Each row is a point on a tangle of strands that fork, close into loops and nearly touch. The rows are in no order.
In the rows, zero is written as 128.
Points whose rows are less than 114 apart are linked; no others are. Some points are linked to none.
tofas: [ 91 104 127 155 150 134 148 114 159 146 156  94 121 169 122 143 121 131
  71  54  88]
ruged: [ 78 117 120 145 149 141 136 159  84 154 125 204 129 141 123  62 128 177
 153  94 105]
mimim: [119  82 161 132 103 117  97  74 113  72 126  97 145  99 165 173 102  93
 100 121 152]
Nolot: [158  92 105 104 172 106 130 113  64 158 153 106 133 143 115 164 162 178
 119  37 109]
gepo: [100 115 141 124 146 131 158 119 103 163 144 147 111 143 141 143  92 104
 105  45 149]
dule: [160 127 180 107 127 126 124 136 135  60  79 197 122 101 155 132 138 132
 114 129  83]
zukik: [104 137 123 137 124 143  86 148 126  85 136 126 189  95  93  98 136  93
 172 155 190]
zuga: [170 105 187 144 126 129 153  90 143  97  97  99 142 124 120 160 113  94
 134 196 140]
Sasi: [ 99 108 108 137 165 124 141 165  94 162 141 156 140 140 130  79 138 179
 116  55  93]
Zakam: [127 159 122 154 134 130 140 111 170 149  96  86 100 140 117 138 168 167
 100 161  69]
tur: [ 91 175 114 131  81 147 128 156 206 111 152 140 165 115  80 129 137  61
 165 178 149]
deni: [134 112 121 134 145 116 124 138 144 141 158 161 127 141 126 185 136 156
 106 102  86]
bos: [147 109 186 131 146 109 185  80 123 172  91 137 126 134  90 178 137 177
 100 144  78]
fotif: [154  51 156 139 135  99 122 106 108 122 140  55 158 124 133 101 142 176
 110 154  96]
rase: [151 114 166 123 131 138  99 154 116  29 107 195 153  88 161 111 136 132
 127 108 113]
makuf: [106 175  94 174 142 161 142 134 188 147 142 104 109 185 103 151 151 113
 122 140 152]
nunug: [101 113 110 120 144 113 134 157 160 135 160  84 105 159 143 113 135 141
  83  81  72]
tam: [126 213 112 105 103 144 126 117 138 121  72 136  90 113 121 128 156  82
 145 139 148]
Fev: [107 176 101 150  76 153 111 127 193  99 114 134 163  96  89 150 162  93
 139 187 123]
sedu: [138 138  63 131 140 154 111 178 133 143 177 157 142 145 127 114 158 160
 136 111 130]
Ruf: [106  87 106 131 127 117  96 152 150 118 155  85 115 127 163  79 119 139
 102 111  95]
Kidef: [133 108 161 124 134 130 134 107 155 144 143 104  82 203 103 145 112  96
 137 159 162]
neles: [154 150 114 151 123 148 110  97 153  81 119  83 136  99 154 186 172 120
  97 131 123]
Tas: [149 146 116 153 146 154 164 158 179 157 158 101 139 173  98 166 138 130
 134 174 145]
Tiza: [ 50 169  95 166 114 154 105 129 134 118 132 122 134  95 138  86 102  91
 122 102 173]
Ruzi: [144  93 142 117 138  82 139  83  84 132 112  93 147  90 119 142 145 171
  86  71  49]
gopa: [ 94 186  97 140 105 131  96  85 131 129  81  90  69 123 130 123 141  92
 137 145 135]
Mib: [ 97 131 112  90 116  86 108 143 124 163 163 202  74 145 145 144  94 124
 127  98 111]
Debu: [104 120 146 101 112 129 118 153 107 104 139 132 163 113 103  69  76  72
 177 154 191]
Biran: [151 108 190 124 132 133 118 120 154  41 100 114 115 116 161 121 147 109
 109 151  97]
lozu: [151 190 130  81 134 134 168 140  97 150 113 152 130 112 134 159  89  66
 161 103 187]
boz: [104  94 120 123  81 111  77 166 138 108 153 158 143 105 138  68  93 127
 132 170 116]
gatop: [151 160 134  98 107 127 108 158 117  68 118 124 176  74 102  90 154  94
 201 185 160]
molu: [118 100 177 158 168 154 172 101 136 139 130 141 143 171 110 172 137 132
  69  57 115]
telo: [118 125 177 114 127 131 129 122 163  71  86 100  90 146 153 103 113  70
 103 115 136]
dorav: [147 182  77 123 124 122 122 116  98 181  92  99  88 104 132 127 169 171
 160 155 128]
rekor: [ 83 181  82 198 142 168 132 117 177 129 136 125 130 153 122 142 164 138
 101 118 122]
Ral: [ 84 140 115 134 121 146 140 141 116 146 137 155 128 115 142 106  92 104
 116  92 154]
duf: [125  81 102 139 132  89  96 110 122 173 153 120 130 172 106 133 131 199
 120 151  91]
gazo: [129 200 125  74 124 133 133 148 117 110 127 186 158 108  98 153 117  58
 197 126 188]
Nizu: [130 114 164 168 135 126 155 114 144 146  98 144 127 134 104 130 149 182
 101 157  62]
Fid: [121  57 135 126 120  63  93  75  95 164 141 123 127 145 104 152 123 193
 102 141  59]
vip: [140  90 141 155 122 132 158 105 144 141 123  39 161 119 140 113 137 162
 104 162 105]
dez: [ 95 107  78 114 108 106  40 126  85 123 155 139 106 125 149  85 110 132
 144 119 152]
Bis: [140 150 131 155 167 155 156 166 167 126 125 145 121 178 115 112 195 159
 133 130  86]
Tulom: [140  96 153 156 160 152  86 125 140  75 124 147 137 175  98 120 150 136
 150 161 147]
zapa: [118 136  90 131 118 120 133 113 144 180 148  67 116 107 145 147 102 137
 101 126 123]
lofe: [ 84 104  93 129 106  97  77 142  97 161 140 155 113 113 138  68  97 165
 141 156 121]
Monop: [ 94 127 121  95 132  92 152 129 111 185 153 164  88 134 151 165  77 118
 107  59 112]
Kuzip: [175  80 158 119 132 106 141 116 117 157 151 114 131 158 114 140 116 157
 156 197 140]
tet: [160 185 155  98 110 143 147 131 136  99  53 141 133  82 139 140 135  88
 147 164 140]
Malu: [135 131 179  94 144 130 155 156 173  97 106 111  80 174 146  68 124  87
 132 133 116]
Fipo: [120  77 114 116  98 125  60 157 141  65 180 150 163 115 140  99  96  92
 142 152 145]
dotu: [163  97 115 135 163 120 127 117 109 155 162 129 136 154 113 217 154 168
 113  83 123]
konek: [113  68  93 139 133 107  72 128 144 113 163 118 143 146 137 113 145 170
  97 137  96]
Vobe: [ 85 173 118 118 124 137 108 131 151 126 115 114 106 161  88  79 121  69
 169 163 171]
torez: [137 134 121 108 132 122 101 134 145 140 152  99  99 178  91 105 112  84
 184 175 185]
vatad: [153 160 103 129 138 155 134 145 138 114 127  99 131 104 172 166 158 132
  98  96 124]
Toso: [ 83 159 116 151 121 145 149 129 159 180 124 114 109 160  98  75  98 110
 149 179 155]
zuk: [148 120 169 125 138 116 178  94  84 152  69  85 140  81 137 117 150 160
  79  94  97]
Lokav: [140 124  99 124 134 150 100 186 126  92 144 185 149 137 138 104 160 154
 131 110 113]
baz: [133 109 100 121 127 120 152 126 108 199 164  72 128 127 129 130  83 128
 117 116 170]
Misek: [ 87 172  91 125 130 165 148 177 108 139 115 163 125 114 169  59 123 108
 149  65 147]
nel: [134 183  67 119 109 122 100 136 112 160 109 131  75 111 123  81 161 137
 176 164 135]
reze: [116 164 120 167  96 149  86  97 170  67 102 100 146  97 129 173 161  94
 121 160 130]
zoseg: [198  43 181  91 147  87 165  93  80 121 169 110 146 126 132 164 110 149
 140 128 137]
Fumuv: [167 145 162 102 146 127 149 114  90 109  64 115 121  83 159 127 147 136
 116  94 121]
Rubo: [148  61 162 119 118  70 120  75 107 129 143 152 136 123 115 183 110 181
 125 147  78]
Nep: [147 126 138  90 140 118 144 117  94 159 149 137  99 139 136 169  80  88
 141  91 192]
Lobid: [139  85 144 129 142 108 136  89 144 159 156  89  93 199 107 163 133 132
 108 122 131]
vad: [125  93 127 130 108 124  71 114 134  67 153 132 161 107 135 161  92  93
 143 144 161]
kame: [136 156 111 135 144 173 111 159 133  73 131 110 152 119 123 113 151  97
 153 121 179]
gov: [140 157 134 122 136 149 182 178 183 166 152 136 130 150 121 144  90  95
 131 149 139]
tal: [ 96 148 136 134 125 112 114 106  84 130  63 154  88 114 143  87 146 159
 127 120 107]
lenid: [120  98 125 125 128 144  95 174 106  84 149 202 165 103 152  95 116 152
 119  80 121]
taboz: [ 69 103 106 137 117  95 103 124  75 179 129 192 112 129 134  80  96 165
 137  97 126]
bodus: [ 76 176  70 155  82 147 113 137 153 136 144  95 159  94 125 109 107 104
 130 143 153]
gol: [124  98 118 102 162  98 102 152  76 123 149 139 114 139 141 112 152 170
 120  59  94]
lamo: [127  80 161 170 117 166 171  85 105 132 142  91 189 102 119 160 106 140
  90 122 170]
palok: [130  87 175 105 111 111 136 101 148  96 130  96 106 117 164 137  80  78
 103 119 139]
mula: [182  86 163  83 154 107 158 124  93 127 167 142 133 130 143 171  88 121
 138  94 164]
nes: [127 163  78  91 114 113 111 162 116 151 128 160  73 125 143  65 156 143
 162 125  99]
bet: [139  81 164 103 126  95 146 146 146 105 132 122 141 101 151 126 117 145
  88 120  33]
Fito: [143  88 190 153 132 150 196  93 123 154 138 137 170 131 113 154 103 138
  77  96 141]
vali: [116 103 163 144 158 137 164 148  87 144 101 162 154 110 129 103 126 170
  96  52  92]
faz: [165 142  87 103 100 119 108 147 131 122 156 152 124  99 135 146 125 119
 149 156 129]
gok: [128 121 160 106 105 113 147 150 117 129 119 144 149 105 122  94  68 106
 170 173 156]
Nofu: [167  80 136 121 172 113 138 155 119 115 136  66 156 143 119  95 167 196
 117 118  71]
Selev: [160 143 165 122  94 122 136  99 123  91  78 137 152  79 134 156 127 107
 148 192 118]
puv: [ 88 208  93 181 140 167 135 106 166 118  84 118 102 135 148 103 167 129
 110 112 112]
nanol: [114 104 110 121 127 108  75 128 131 113 170 183 104 163 138 178 105 129
 130 120 131]
besu: [138  68 171 108 123  86 134 124 110 119 128 160 141 115 136 126  98 153
 114 126  84]
ruk: [103 122 100 155 152 142 140 127  90 207 163 122 127 158 106 106 106 156
 145 110 179]
pob: [105 185 118 179 114 155 147  87 158 135  70  85 108 110 133 124 151 132
 104 157 122]
basu: [109 142  67 152  97 148 113 130 160 151 169  54 151 102 139 133 119 114
 113 164 157]
ramaf: [147 149 107 118 146 136 108 177  82  88 119 229 108 127 143 112 176 137
 161  74 120]
meso: [158 155 169  92 127 143 172 130 117 125  67 113 131 101 152 113 112 101
 129 128 147]
rel: [138 102 142 135 138 124 178  86 144 177 160  59 127 164 112 169 134 143
  75  98 110]
Nik: [104 136  63 103 118 107  63 145 114 145 155 128  60 153 152  75 136 126
 148 103 131]
por: [121 138  76 157 145 146 108 152 110 155 165 135 140 154 108 137 134 138
 154 124 174]
Keko: [134  90 151 172 128 160 165 117 121 118 119  91 193  97 142 112 132 159
  93 143 145]
gafas: [115 187 105 119 133 156 112 155 121  93 134 160 134 142 116 121 158  71
 183 101 184]
mig: [139 105 100 120 108  98  60 116 110 138 165 186 107 162 112 174 124 160
 157 173 128]
tob: [156 125 202 141 139 134 150  64 114  92  78 148 118 156  94 181 127 107
 156 172 171]
tepi: [143 155 134 123  95 134 138 154 115 129  94 121 160  84 111  73 118 116
 169 206 141]
Lup: [172 100 215 126 121 102 183  65 135 138  83 104 115 134 121 161 130 131
 106 175 107]
Ledel: [158 134 152 111 161 136 117 130 115  85 109 140 104 155 144 165 148 107
 140  88 159]
Suto: [182 192  91 118 141 156 132 158 137  99 119 146 118 121 144 165 189 119
 129  96 118]
Vub: [144 189 115 134 111 140 180 154 157 178  98 128 141  98 129 141 126 140
 127 186 103]
Kevug: [105 176 122 117  93 150 159 165 209 119 138 167 139 131 101 132  94  58
 137 159 131]
Pedu: [167 193 108 120 129 133 162 117 118 201  92 108 107 112 124 169 141 135
 154 173 146]

A fork is a point with three links, a tip a point with one. Leave the first point through the second and follow the links. Name the first fork or tip that comes.
bodus; basu -> Lokav
puv; rekor -> Suto
Nofu; fotif -> tofas
Lokav; sedu -> Ral
tofas; nunug -> bet
Fev; tur -> pob

A piece is two or more points that can be reached from each other along the links. Count, over all rows, the pieces, the separate loops (a circle has one, a figure eight two, a Y none), the forks (points with three links) and the tips (points with one).
pieces -> 3
loops -> 3
forks -> 13
tips -> 13

Name the points in between on the shortest way along the links from the first point to the second, in order.
mimim; ramaf -> palok, telo, Biran, dule, rase, lenid, Lokav
ruk; Nolot -> baz, zapa, basu, bodus, Tiza, Ral, gepo, Monop, Mib, nanol, deni, dotu
Misek; dorav -> Ral, gepo, Monop, Mib, nanol, deni, dotu, Nolot, gol, Sasi, ruged, taboz, lofe, dez, Nik, nes, nel
Fumuv; Suto -> meso, tet, tam, gopa, pob, puv, rekor, makuf, Tas, gov, Kevug, tur, Fev, reze, neles, vatad
Ral; Debu -> gepo, Nep, lozu, gazo, gafas, kame, zukik
Kidef; Rubo -> Lobid, rel, tofas, nunug, Ruf, konek, duf, Fid
